A landscape with many valleys, sampled at points; each row gives a point and its height.
A ball rolls from a point to the lowest of its 2 nearest points, and stops where none of them is lower. Distance is the straight distance between rows; heights are no part of it.
q_525: [ 82 122 161 133 141  88 123 150 141 152 163 118 115 122 132 140 128 107
 126  87]  height 566
q_635: [145 170 144 120 151 134 106 111 143 132  97 160 196  86  98 157 128 145
 127 144]  height 530
q_853: [149 158  87  97 113 141 141 130 123  76 114 116  88 229 143 113 116 125
 147 192]  height 803
q_880: [124 121 168 182 130 137 115 148 148 136 141 113 131 138 118 113 114 115
 113  97]  height 646
q_183: [116 121 124 127 137 147 160 149 105 107 117 136 123 160 147 135  96 159
 162 171]  height 626
q_707: [124  79 151 158 129 122 136 151 137 132 118 118 134 102 119 111 160 121
 131 132]  height 381
q_31: [ 92  75  97 130 146 125 141 106 129 143 168  94 115 130 119 119 126 113
 165 109]  height 816
q_814: [147 145 148 144 129 143 133 119 117 153  99 116 137 112 123 123 122 145
  95 141]  height 459
q_896: [129 139 166 149  89 147 122 105 149 133 151 117 149 115 131 144 132 156
  92 112]  height 813
q_889: [149 139 155 138 149 139 153 127 114 119  85 176 109 138 119 110  88 129
 111 143]  height 726
q_990: [153 115 123 160  96 135 175  80 140 167 179 116  61 151  86 128  99 105
 166 137]  height 725
q_245: [136  82 150 115  89 118  80 132 135 168 157 101 103  96 114 125 196 118
 101  89]  height 703
q_444: [163 164 144 109 121  95  96 150 106 149 115 102 163  67 133 130 155 165
  91  74]  height 638
q_208: [151  89 150 154 108 156 116 106 120 123 126  98 100 117 108 112 120 145
  95  98]  height 702
q_557: [128 169 135  98 150 124 111 130 154 133  95 163 193  90 128 135 141 121
 122 126]  height 561
q_134: [ 99 152  79  82 127  91 121 150 126  81  93 137 147 165 152 109 147  91
 136 129]  height 700
q_426: [ 83  84 106 129 100 137 152 119 117 115 168 122 116 166 112 135  98 132
 191 117]  height 334
q_109: [111 141 104 105 130 145 149 108 119 101 135 147  84 200 165 106 102 126
 123 142]  height 364
q_46: [127 135 116  96 127 107 142 189 138 121 129 110 154  77 139 107 162 110
 153  64]  height 637
q_49: [113 121 119 111 137 110 136 119 139 112 107  76 146  75 129 110 144 123
 112 106]  height 357
q_190: [115 107 153 143  80 136 163  94 144 132 152  89  98 135  94 136 105 150
 126 128]  height 392
q_675: [ 64 136 124 100 140 110 127 155 116 155 139 133 128 151 162 143 130 118
 147 107]  height 580
q_638: [126 190  90  95 164 101 114 101 119 115  98 188 169  87 119 158 113 119
 125 140]  height 780
q_788: [163 137 127 116 119 107 125 175 135 111 116 116 152  52 134 108 174 116
 121  69]  height 648
q_619: [100 174 102 107 123 136 107 147 125  97 123 128 147 203 158 149 103 125
 151 145]  height 437
q_181: [143 178  94 109 183  88 100  94 111 118 104 190 184  81  82 151 120 146
 139 122]  height 772
q_62: [147  92 152 172 116 161 135 120 135 147 187  95  90 124 107 147 120 129
 137 133]  height 491
q_294: [125 125 114 153  93 152 149 103 136 121 126 128 120 106 141 114 138 106
 112 109]  height 399
q_701: [110 126 123 107 156 171 162 118 149 125 118 132 107 137 144 124 119 119
 153 183]  height 740
q_296: [133  98 182 132 128 162 138 125 123 131 148 137  86 118 132 166 105 148
 110 140]  height 372
q_331: [ 94 120 134 127 120 122 149 136 129 188 133 123 130 148 120 117 157 117
 160 120]  height 632
q_761: [152  72 128 153  92  79 102 103 137 187 216 104 110 114  78 162 169 112
 134 125]  height 705
q_709: [123 168 120 136 127 141 151 118 122  99 129 131 129 174 148 118  62 155
 126 136]  height 552
q_858: [111 153 122 146 132 152 137 148 121 150 142 121 124 175 156 130 102 125
 150 137]  height 369
q_437: [171 124 155 132 108 136 114 107 137 140 116 128 138  91 128 148 169 167
  71 177]  height 710
q_258: [135 149 157  97 144 112  87 145 121 133 110 137 177  65 116 168 129 159
 116  93]  height 668
q_69: [106 132 119 131 147  94 142 156 109 107  91 151 125 170 138  91 111 110
 126 142]  height 460
q_850: [160 123 160 130 118 114  84 139 131 141 124 109 128  81 134 156 178 136
  71 146]  height 685
q_66: [124 102 144 136 138 141 122 123 160 132 152 112 140  88 158 136 169 126
 100 124]  height 671
q_253: [ 83 113 105 102 141 121 139 116 151  95 129  96 143 108 139 112 123 105
 139  99]  height 327
q_646: [141 130 107 128 165 121 139 132 112  89  78 180 139 168 133  89 109 125
 124 158]  height 509
q_169: [158 160 144 104 165 185 151 119 134 106 121 140 100 144 151 125  64 158
 153 155]  height 470
q_291: [118 123 138  91 126 142 104 131 118 152 102 130 150  84 134 131 147 117
 114  78]  height 758
q_389: [133 124 138 141  86 149 117 124 151 140 118  65 148  99  98 138 161 141
 117 141]  height 594
q_504: [ 93 166  92 123 115  84 126 162 112  99 130 119 141 144 167 118 118 115
 138  75]  height 682
q_686: [185 167 101 124 140  84 103  96 115 123 111 135 191  46  98 129 163 170
 100 129]  height 633
q_362: [144 100 144 150 128 158 180 121 127 124 133 143  99 137 140 103 117 147
 135 156]  height 461
q_323: [105 110  90  96 132 129 109 144 108  95 138 152 116 220 160 104 147 119
 141 132]  height 736
q_702: [152 108 144 156  92  77 112 166 125 141 148  89 127  86 125 130 198 140
  99 122]  height 667
q_923: [111 123 112 139 149 140 140 138 119  96  93 104 131  95 138 154 104 120
 139 149]  height 735
q_400: [131 113 133 169 134 123 135 137 103 139 124 113  85  99 151 148 124 111
 104 126]  height 835
q_26: [148 166 128 119 146 114 112 126 144 123 133 128 163  57 159 135 160 126
  78 103]  height 610
q_866: [123  97 138 140 145 124 175  94 152 165 190 101  90 147  99 120 112 123
 161 165]  height 727
q_841: [125 173  94 100 162 137 108 116 105 115  86 155 136 141 150 125 100 118
 112 131]  height 497
q_452: [135  97 173 159 104 145 104 161 139 137 141 126 131 102 123 170 159 131
 118 138]  height 677
q_5: [124  96 113 151 143 146 182 121 130 139 150 133  89 160 142  99 131 128
 157 161]  height 400
q_920: [128 182 105  94 168  97 131 156 144 126 119 127 163  85 166 109 160 104
 119  86]  height 603
q_769: [147 163 105  64 160 127  98 120 101  79  88 162 122 204 124 142  86 149
 134 179]  height 697
q_311: [111  94 107 154 115  87 137  99 143 170 179 114 117 128  79 124 130  76
 160 101]  height 578
q_610: [126 152 145 142 153 151 142 135 124 148 123 115 125 147 139 127 102 138
 116 144]  height 411
q_753: [130 127 137 155 132 130 128 129 139 159 133 130 142 119 137  89 166 105
  97  96]  height 749
q_82: [133 126 119 145  96 140 130 120 127 111 102 134 154  96 133 111 142 123
 113  86]  height 452
q_449: [153 129 167 142  72 148 110 113 144 146 156 112 117 133 121 146 154 152
  77 128]  height 786
q_470: [ 77 126 117 145 102 101 162 145 144 120 128 116 150 132 124 133 134 123
 161 129]  height 325
q_379: [120 113 119 136 143 140 147 140 125  91 101 173 158 136 152 112 121 134
 133 149]  height 542
q_225: [138 189  78 101 158 102  93 122  87  95  90 159 150 184 141 123 100 133
 111 142]  height 512
q_441: [141  75 152 106 111 133  90 135 134 141 122  98 124  81 116 118 189 126
 102 101]  height 724
q_64: [187 148 112 110 121  89  80 116 109 118 100 119 161  37  97 153 167 165
  85 130]  height 649
q_696: [150 177 117 115 193 129  97  89  99 152 101 177 158 111 113 137  96 159
 108 131]  height 538
q_505: [159 161 112 138 114 128 110 145 128 113 108 132 196  62 133 149 152 142
 126  97]  height 639
q_490: [129  92 146 139 151 169 136 111 159 141 150 105 109 105 138 134 146 112
 118 148]  height 699
q_74: [144  84 148 168 136 150 144 103 138 128 142  90  95 127 105  93 113 138
 102 128]  height 738
q_730: [ 94 122 129 142 139  98 150 139 105 132 121 133 104 157 137 104 111 121
 121 117]  height 425
q_541: [117 113  97 124 119 109 145  84 127 168 205 157  74 190 109 137  86  89
 172 127]  height 442
q_178: [157 115 153 101  79  78  88 186 137 147 164  72 120  82 109 127 198 142
 109  76]  height 644
q_537: [157  73 152 154  78 150 102 100 160 145 156  93  95 126  84 119 160 121
 110 133]  height 625
q_775: [116 136 121  96 141 170 170 109 149 124 144 121  89 183 140 117 100 136
 168 177]  height 752
q_398: [113 114 103 127 120 138 160 119 107 136 155 144  55 193 131 121  86 118
 166 134]  height 418
q_212: [162 108 177 161 115 138 168 124 142 131 124 130 102 123 119 122 127 150
 113 163]  height 540
q_106: [145 102 145 148  97 132 156  80 148 184 177 116  73 143  69 128 125 103
 135 136]  height 720
q_609: [ 92 128  73 115 141 136 133 127  83 134 130 120  98 171 164 115 122 105
 146 119]  height 755
q_381: [101 109 118 156 110 110 144 122 141 155 193 114 116 116 137 163 144  97
 143 119]  height 712
q_270: [154 134 148 116 136 200 148 104 142 108 112 140 114 132 127 118  76 153
 132 140]  height 404
q_496: [ 90 131 122 117 119 140 148 128 140 168 117 138 135 178 121  92 139 108
 155 133]  height 647
q_976: [167 184 123 110 168 169 138 114 124 104  99 156 135 138 128 141  64 155
 154 174]  height 527
q_339: [106 131 102 111 156 141 150 132 129 122  89 137 119 138 142 126 135  94
 145 181]  height 728
q_36: [161 132 134 131 138 156 177 134 150 122 152 153  60 198 139  79  95 120
 187 155]  height 751
q_275: [152 129 145 132 141 156 157 132 137  96 101 177  98 172 135  97  88 124
 142 166]  height 672
q_152: [155 110 131 148 112 164 180 109 136 150 169 121  54 144 115 139 103 122
 179 153]  height 708
q_545: [189 120 138 125 117 142  49 117 127 122 122  99 157  99 107 124 151 187
  63 151]  height 653
q_18: [ 81 141 119  92 141 138 128 150 109 150 101 130 149 143 142 134 128 130
 149 124]  height 590
q_608: [137 147 162 144 147 134 103 137 132 126  92 157 160 125 118 116 102 119
 104 101]  height 479
q_677: [115 170 130 125 124 141 131 145 133 118  86 172 157 118 133 160 116 119
 139 159]  height 505
q_810: [120 126  95 148 128 148 145 137 102  98  96 125 101 133 133 127  92 104
 145 140]  height 753
q_592: [102  92 141 150 141 105 146 149 148 132 130 152 130 128 137 107 153  98
 138 121]  height 274
q_605: [129 142 106 113 162 144 140 154 108 124 109 141  77 194 156 125 107 106
 147 181]  height 729
q_851: [135 132 168 160 129 127 117 147 137 125 120 126 173 122 116 115 123 140
 109  98]  height 567
q_584: [154 163 124 122 172  80 104  93 105 118 122 187 173  68 102 157 128 170
 110 121]  height 760
q_222: [185 138 172 150 122 125 124 121 132 116 102 127 121  98  92 145 103 166
  89 174]  height 650
q_188: [125 125 171 116 147 131 106 127 140 130 126  96 133  89 126 160 121 149
  90 135]  height 596
q_999: [101 140  92  98 162 135 129 142 107 119 107 139 113 171 169 136 127 105
 143 179]  height 718
q_593: [105 127 121 150 121  97 149 123 135 151 157 121 132 130 143  88 156 108
 125  78]  height 730
q_556: [132 118 128 141 106  91 112 140 151 152 185  67 136  92 122 127 169 120
 128  66]  height 615
q_279: [151 110 144 127 129 174 113 102 130 150 131  92  94  91 134 141 152 122
  85 140]  height 719
q_244: [154 143 101  94 120 151 130 127 133 105 162 129  61 252 128 115 118 105
 180 171]  height 787
q_396: [106  69 167 124 109 140 131 117 133 143 169 130  95 116 120 158 127 141
 126 115]  height 464
q_58: [100 187 121  73 152  99 117 149 138 132  93 160 173 125 146 129 133 122
 129 121]  height 581
q_172: [129 143 110 137 132 132 115 144 107 123  81 111 141  69 130 159 130 106
 134 124]  height 714
q_231: [ 97 151 131 142 122 117 160 131 163 129 129 109 165 127 137 119 136 135
 139 148]  height 373
q_411: [144 135 174 124 133 119  77 144 129 125 129 121 169  84 124 161 134 172
  93 109]  height 634
q_462: [134 104 135 158  91 114 157  95 142 136 163 102 107 109 137 138 157 139
  96 139]  height 731
q_958: [ 88  95 133 143  95 117 161 130 143 107 145 131 131 148 109 120 119 130
 162 117]  height 250
q_861: [143 130 181 142  96 166 152 106 161 168 169 138  90 156 119 136 123 148
 123 137]  height 715
q_487: [ 80 119 120 119 123 134 124 124 131 131 151 136  96 144 139 159 110  77
 150  99]  height 533
q_600: [ 78 130 103  97 120 121 143 132 126 133 109 118 121 207 117  98 127 113
 162 154]  height 657
q_466: [182 165 137 159 171 140 124 111 101 115 100 177 145 122 105 133  70 167
 125 153]  height 456
q_700: [135 117 129 141 114 171 165 128 131 137 120 128  70 141 110 128 110 103
 171 158]  height 681
q_195: [ 76 125  87  97 123  82 137 140 126 124 141 126 114 200 146 114 149  99
 164 146]  height 664
q_706: [ 74 102  89 106 132 137 115 141 119 116 145 123 114 151 138 142 122  77
 177 101]  height 546
q_176: [130 170  95 119 138 127 122 130 101  84 106 149 132 201 154 108  75 140
 117 137]  height 532
q_427: [143 148 149 134 122 150 163 143 136 110 126 162  88 194 133  99  82 146
 165 154]  height 717
q_210: [121 128 148 147 105 113 167 120 114 138 131 142 125 121 152 142 132 171
 104 150]  height 759
q_548: [110 127 125 121 123 171 132 121 148 104 136 134  93 178 118 122  79  82
 158 121]  height 762
q_260: [140 134 146 119 110 108 103 154 125 137 131  68 156  71 133 135 170 159
 110  90]  height 617
q_844: [165 139 105 129 140 138 116  85  95 110  97 166 172  83 115 139 119 174
 115 118]  height 837
q_731: [ 96 116 151 110 136 133 140 140 118 169 109 122 124 120 134 133 146 141
 132 130]  height 611
q_177: [ 96  95 146 139 110 133 174 117 156 115 153 111 119 137 109 135 108 138
 147 150]  height 335
q_680: [175 121 144  98 116 102  40 171 137 118 148  92 147  82 137 129 187 162
  78 109]  height 716
q_855: [161  81 127 151  95 105 122  77 141 194 199 120 101 128  66 149 148 105
 139 129]  height 711
q_527: [116 147 121 140 135  89 143 138 103 133  89 132 126 117 149 105 128 121
 102 104]  height 458
q_867: [132 107 133 154 132 142 140 144 139 113  95 139 172 104 131 117 150 138
 132 146]  height 474
q_821: [132 127 124 149 111 187 153 125 141 152 116 103 114 138 116 124 121 110
 162 152]  height 652
q_113: [104 124 133 148  96  89 150 119 146 138 158 105 113  96 128 145 159 115
 108 120]  height 723
q_501: [ 79 137  93 112 112  81 137 150 129 122 170 118 126 153 147 109 134 100
 152  64]  height 690
q_164: [ 94 107  83 129 111 124 133 140 126 140 151 131 129 135 132 130 153  71
 190  85]  height 562
q_92: [168 129 124 121 114 141 101  96 103 118  87 128 165  68 108 123 135 166
  96 104]  height 817
q_436: [145  91 170 163 126 136 104 129 134 149 163  79  85 121 107 150 130 130
  97 135]  height 539
q_90: [120 120 152 132 103 163 126 116 124 175 115 118  92 123 106 133 137 109
 116 110]  height 665
q_182: [105 102  81 110 140 149 122 132 106 116 152 139  95 212 152 108 127  99
 165 133]  height 747
q_977: [111 152 116 112 116 117 124 158 105 124  76 143 176 130 126 100 132 139
 153  89]  height 669
q_900: [162 106 134 135 100 157  92 121 103 135 110 106 146  88 135 125 154 158
  85  89]  height 785
q_20: [189 126 143 125 148 115  69 107 126 131 100 113 172  81  84 109 154 171
  71 140]  height 674
q_429: [106 158  84 109 119 111 144 132 124 131 113 134 129 116 165 108 154  87
 134 101]  height 586
q_394: [130 155 153 144 130 142 121 157 134 145 110 156 151  98 138 168 133 122
 127 144]  height 550
q_818: [125 153 141 147  97 149 172 106 146 114 137 122  95 161 124 114  71 147
 131 130]  height 503
q_502: [126 144 114  60 148 133 122 131 113  92  88 147 125 219 136 113 114 146
 139 184]  height 678
q_729: [153 182  97  97 195 136  99  96  99 120  89 173 147 145 117 131  84 135
 128 157]  height 516
q_909: [168 119 148 115 137 163  83 112 121 141  86 118 137  79 104 153 145 138
  99 153]  height 814
q_124: [ 98  95  95 133 136 117 152 134 140 106 170 132  99 192 127 128 113 100
 192 163]  height 680
q_627: [122 109 154 135 117 102 108 134 134 143 153  72 137 106 122 124 151 141
 107  89]  height 599
q_581: [115  99  93 107 129 140 156  96 120 145 178 157  62 199 117 135  92  97
 188 138]  height 434
q_951: [148 164 152 120 134 162 119 101 152 113  98 155 172 105 107 158  91 139
 123 142]  height 476
q_230: [186 116 185 119 139 173 108 107 141 138 120 128 100 109 112 130 124 162
  76 157]  height 764
q_27: [109 129 116 127 131 129 152 125 108 134 125 144  79 203 135  90  97 119
 130 131]  height 393
q_337: [101 176  91  80 132  69 122 156 108 102 110 141 147 150 172 108 138 122
 134  95]  height 691
q_112: [125 171  92 125 155  98 118 141 103 115  81 153 144 113 150 120 119 103
 113 113]  height 481
q_575: [169 114 180 149  79 161 115 110 151 153 165 119  78 143 107 143 124 149
  92 131]  height 754
q_892: [102 123 141 144  91 123 164 108 145 181 164 122 133 153 107 119 142 123
 150 124]  height 645
q_739: [130 136 123  94 150 158 110 107 111 136  86 152 139  87 143 140 131 120
 111 112]  height 774
q_765: [101 140 140 136 127 113 123 155 130 146 116 126 165 136 123 104 130 124
 144  83]  height 636
q_60: [157 136 138 100  99  82 111 175 145 122 157  80 151  59 129 129 182 159
 106  75]  height 631
q_65: [124 124 118 104 148 120 123 147 115  87 152 130  86 238 155 118 102 140
 153 164]  height 761
q_3: [135  77 121 165 132 124 162 105 141 164 208 115 109 139  98 142 121 119
 174 151]  height 713
q_158: [154 121 140 119 172 154  99 112 120 127  87 158 147  83 114 145 119 132
 106 136]  height 792
q_297: [149 118 126 140 124 126  99 154 105 118  96 121 135  57 121 158 147 127
 107 114]  height 694
q_801: [175 124 131 113 123 108  72 139 113 113 111 106 141  52 125 159 169 149
  83 133]  height 666
q_146: [104 122 109 158 147 112 141 117 145 141 174 125 119 158 138  88 134  79
 138 101]  height 721
q_313: [113 184 105 114 131  96 124 148 110 119 114 104 161 106 159 114 115 140
 122  73]  height 673
q_748: [102  89 113 154 135 122 166 135 128 142 152 149 113 139 149 119 153  98
 155 141]  height 346
q_946: [101 136 116 108 143 121 136 103 137  92  94 131 147 117 140 107 103 118
 110 110]  height 283
q_199: [ 96 112 109 138 128 105 146 106 139 172 209 141 112 149 129 158 124  99
 162 127]  height 706
q_723: [154 137 157 158  96 163 166 109 137 126 145  89  87 134 107 123  81 160
 136 144]  height 447
q_981: [137 102 139 151 164 152 111 142 103 126 122 117 140  96 148 134 116 150
 105 115]  height 809
q_933: [124 116 144 113 141 137 136  94 138 103 105 147 157 108 138 115 107 158
  97 119]  height 191
q_560: [104 100  87 141 128  96 127 119 136 160 189 127 138 134  96 133 133  65
 190  87]  height 575
q_568: [151 200  83  88 179  82 111 155  98 126 102 157 186  78 144 134 136 134
 144 101]  height 614
q_510: [129 183  86  89 165  91 111 104 121  91  87 199 175 141 126 133 119 117
 129 157]  height 788
q_782: [128 133 129 131 111  97 130 136  85 146 101 121 116  88 141 118 141 132
  94  82]  height 490
q_526: [ 80 140 143 103 136  83 137 159 128 150 136 137 121 120 157 135 145 109
 129  89]  height 572
q_166: [118 115 129 155  84 134 128 118 155 153 156  75 148 116  95 133 159 110
 142 108]  height 565
q_316: [108  98 125 138 166 151 119 136 114 127 127 101 146 121 152 113 117 140
 137 111]  height 781
q_340: [101 138 111 125 107 155 153  97 132 126 117 136 107 144 144 118 113 105
 124 117]  height 358
q_83: [117 135 114 138 164 118 151 143  87 115 103 133 136 138 153 129  88 164
 136 164]  height 585
q_741: [115 135 144 131 114  90 148 125 127 132 118 128 129  89 143 146 153 140
  95 140]  height 734
q_372: [105 171 114 115 122 150 128 138 137 105 100 146 153 158 141 147 104 119
 146 152]  height 471
q_216: [124 118 140 170 107 166 153 136 155 127 138 167 126 160 127 115 123 107
 149 123]  height 683
q_618: [115  98 104 157 126 121 164 117 144 143 202 144 105 162 120 150 107 102
 197 155]  height 698
q_804: [157  78 160 136 105 166  79 119 120 124 124  98 115 103 111 136 136 158
  84 110]  height 744
q_792: [126 100 159 108 119 130 109 154 132 149 119 127 141  84 125 124 179 118
 120  82]  height 741
q_390: [ 97 127  93 124 113 111 144 155 127 122 131 121 127 106 152 133 160  79
 157 101]  height 576
q_303: [119 166 106  98 184  90 117 143  87 124  96 165 171 121 151 143 115 159
 137 139]  height 579
q_874: [139 137 154 143 130 127 107 134 172 115 144 116 160  81 142 136 157 115
  93 109]  height 641
q_970: [147 117 148 162 121 132 141 125 107 114  92 156 101 116 119 116 101 119
 101 117]  height 775
q_925: [108 166 105 108 143  99 126 129 137  75  97 187 184 128 138 131 114 132
 130 144]  height 801
q_242: [140  75 137 172  95  94 126 130 127 171 189 115 107 109 118 142 180 122
 129 122]  height 695
q_463: [133  91 135 154 107  98 117 147 125 158 176  93 119  91 149 144 197 136
 115 123]  height 684
q_417: [119 161 111 124 144 116 134 128 140 133 130 116 142  92 174 122 154 101
 101  91]  height 595
q_938: [158 151 129 147 170 113 107 125 105 102  96 185 175 122 100 120  81 150
 122 126]  height 352
q_884: [121 146 134 115 162 105 142 122  93 133  88 159 148 117 135 137  93 166
 116 151]  height 541
q_345: [125 135 166 164 115 147 121 160 151 154 138 117 152 117 126 160 139 133
 125 146]  height 612
q_228: [134  82 143 145  78 129 100 106 167 156 183  76 128 124  76 123 173 123
 132 124]  height 593
q_837: [104 132 167 141  88 147 163 126 139 165 145 149 116 164 118 142 113 144
 139 130]  height 675
q_494: [118 127  90  83 122 134 110 140 119  81 127 142 110 228 161 137 159 104
 135 169]  height 722
q_489: [127 106 134 157 135 155 139 120 126 159 168 116  94 146 120 126 112 106
 148 117]  height 431
q_919: [ 94 126  95 137 152 116 116 147 133 115 161 128 133 186 153  93 129  78
 155  98]  height 707
q_580: [129 130 142 144 108 176 146 118 158 137 112  94 145 117 100 130 128 122
 136 150]  height 624
q_54: [128 152  82  97 146 144 137 112  93 100  71 159 150 152 124 128  96 159
 153 179]  height 676
q_829: [152  92 165 140  88 135  54 136 153 130 169  76 102 134  93 133 154 155
  85 140]  height 598
q_307: [118 124 113 154  84 123 131 139 130 116 126  95 154  90 126 113 151 119
 131  69]  height 502
q_985: [142 131 111 122 131 143 158 138 154 110 147 151  71 214 131  94 111  92
 181 171]  height 771
q_795: [109 103 106 157  77 115 141 119 135 135 152  95 133 106 105 121 146 103
 150  83]  height 537
q_825: [136 143 126  97 161 135 137 154 114  93 122 138  69 205 152 129  76 131
 151 176]  height 742
q_52: [141 122 147 117 120 116 143 111 140 124 108 140 157  79 135 136 167 163
  89 161]  height 732
q_695: [121 110 124 143 129 158 151 146 139 109 114 175 130 175 137 101 117 117
 155 148]  height 607
q_749: [112 127 121 165 105 154 144 124 157 115 155 140 109 178 113 122  98  83
 162 117]  height 737
q_446: [138 168 127 109 131  95 119 150 106 126 103 115 170  83 122 109 126 149
 114  61]  height 658
q_617: [199 171 138 134 167 176 143 112 131 112  95 171 128 130 111 113  75 159
 140 170]  height 529
q_393: [ 97  81 128 140 156 127 139 134 124 158 160  88 135 119 135 114 142 135
 149 120]  height 802
q_692: [113 129  86  91 126 130 138 109 131 115 155 103  80 237 123 106 114 101
 172 171]  height 793
q_891: [104 141 126 150 146 139 145 126 130 168 176 118  95 182 135 123 103 108
 154 134]  height 398
q_380: [129 135 127 111 121 102 128 160 148 146 161  76 140  77 133 101 172 110
 143  52]  height 627
q_770: [ 95 122 119 140 137 126 122 157 142 109 122 138 160 167 134  94 122 105
 152  97]  height 679
q_847: [173 115 176 165  91 136 130 131 141 129 116 106 108 115  90 133 129 158
  97 167]  height 602
q_251: [139 155 139 128 158 103 130 118 110 143  83 128 160 103 115 129 117 156
 104 136]  height 500
q_59: [124  93 177 139 136 121 121 131 142 139 136  81 116 108 106 138 132 150
  95 134]  height 569
q_536: [165 159 108 128 151 101 112 124 130 105 103 152 201  48 108 130 146 147
 127 106]  height 609
q_805: [172 130 166 141 155 124 130 111 126 110 106 170 138  88 105 159 101 167
  97 172]  height 696
q_469: [102 168 107  76 128 107 113 126 131  76 107 173 165 179 160 124 119 136
 123 144]  height 819
q_451: [127  99 152 137  89 135  98 129 124 183 148 109 102 115 107 141 165 110
 119  93]  height 689
q_117: [101 122 103 140 139 123 159 138 122 120 144 165  93 169 174 128 136  94
 140 152]  height 326
q_271: [170 122 143 127 129  97  85 124 134 113 101  92 177  73  99 101 160 163
  79 113]  height 693
q_623: [131 195 105  86 160  74 133 168 121 124 103 138 163  66 149 136 143 118
 131  99]  height 608
q_415: [158 122 150 122 100 103  56 144 139 133 152  81 123  93 133 142 180 150
  69 127]  height 701
q_531: [129 115 152 129 133 176 143  96 153 102 131 137 141 118 129 131 101 148
 114 137]  height 315
q_897: [119 148  78  85 142 115 108 150 113  85  96 144 141 193 162 138 148 101
 139 174]  height 709
q_564: [134 153 100 113 136 159 130 109 105 113  69 152 171 125 113 121  97 151
 147 142]  height 692
q_93: [ 97 140 142 125 114 144 132 135 128 144 133 149  87 132 144 173 108  97
 131 128]  height 515
q_387: [171  94 172 123 117 181 109 106 142 141 142 102  81 103 119 147 145 154
  92 168]  height 739
q_104: [147 154 104 124 157  87 121 140 116  87 112 173 191  67 141 132 128 154
 130  99]  height 584
q_19: [156  84 137 157  92 132 118 108 126 150 118  91 103 114 104 100 169 130
  91 119]  height 661
q_249: [131 109 142 180 111 127 145 137 115 124 122 143  80 120 126 134 112  96
 119 117]  height 815
q_547: [116 139 123 112 164  95 129 151 110 109 111 155 171  90 155 128 133 151
 126 117]  height 558
q_478: [169  91 158 152 161 148 104 130 111 121 115 124 142  97 123 126 122 171
  90 145]  height 844
q_101: [ 91 141 104 100 120 129 145 105 133  90 118 145 121 159 157 119 105 111
 120 119]  height 328
q_535: [ 95 144 104 128 110 131 126 159 116 108 142 131 123 201 140 138 102 115
 163 135]  height 409
q_543: [114 149  87 108 122 116 124 125 128  88 133  93  95 227 131 120 116  94
 150 163]  height 796
q_997: [119 131 153 123 115 160 143 123 116 126 115 144  93 119 133 173  89 135
 119 129]  height 469
q_224: [ 92  83 156 121 130 120 133 130 123 119 146 138 116 113 143 139 118 145
 111  96]  height 522
q_822: [107 124  87 116 165 138 123 142  97 116 121 114 131 134 177 110 123 114
 135 117]  height 763
q_455: [165 134 160 141 157  87 101 105 115 122 108 173 154  75 102 159 114 168
  80 147]  height 733
q_699: [105 107 120 161  91 109 140 124 134 151 147 114 107 140  88 132 116  80
 160  99]  height 564
q_763: [143  77 167 154 110 117  58 140 143 162 184  79 103 134  97 141 154 133
 101 120]  height 570
q_517: [ 76 106 100 110 130  93 146 126 135 136 169 136 105 190 123 124 125  97
 176 137]  height 670
q_533: [133 154 105 104 131 133 115 135 100 117  70 152 192 102 112 123 123 141
 152 103]  height 688
q_509: [162 141 146 134 122 173 127  96 154 109 113 145 164  95 123 144 116 163
  97 159]  height 408
q_966: [123 130 106  92 137 153 157 133 110  94  97 143 123 179 142 113 102 150
 159 186]  height 656
q_327: [121 118 131 127 139 108 130 165 125 115 101 139 173  85 136 128 155 132
 141 112]  height 528
q_823: [115 106 159 116 120 155 126 136 124 167  98 116 112 107 109 153 142 116
 127 139]  height 640
q_553: [170 106 157 140  93 142  58 131 148 118 132  77 134 128  98 115 153 173
  75 157]  height 628

Where does a ball stop that starts at each point below?
q_821 => q_933
q_19 => q_933
q_925 => q_592

Call two points neighbours if one is among the 2 nearest of the other. Go from one point of each pair to the other, from neighbour to neighbour, staying as low as possible. Name the highest point that can't be avoided.
q_296 / q_938 => q_311
q_858 / q_765 => q_564
q_117 / q_592 => q_748
q_938 / q_933 => q_617
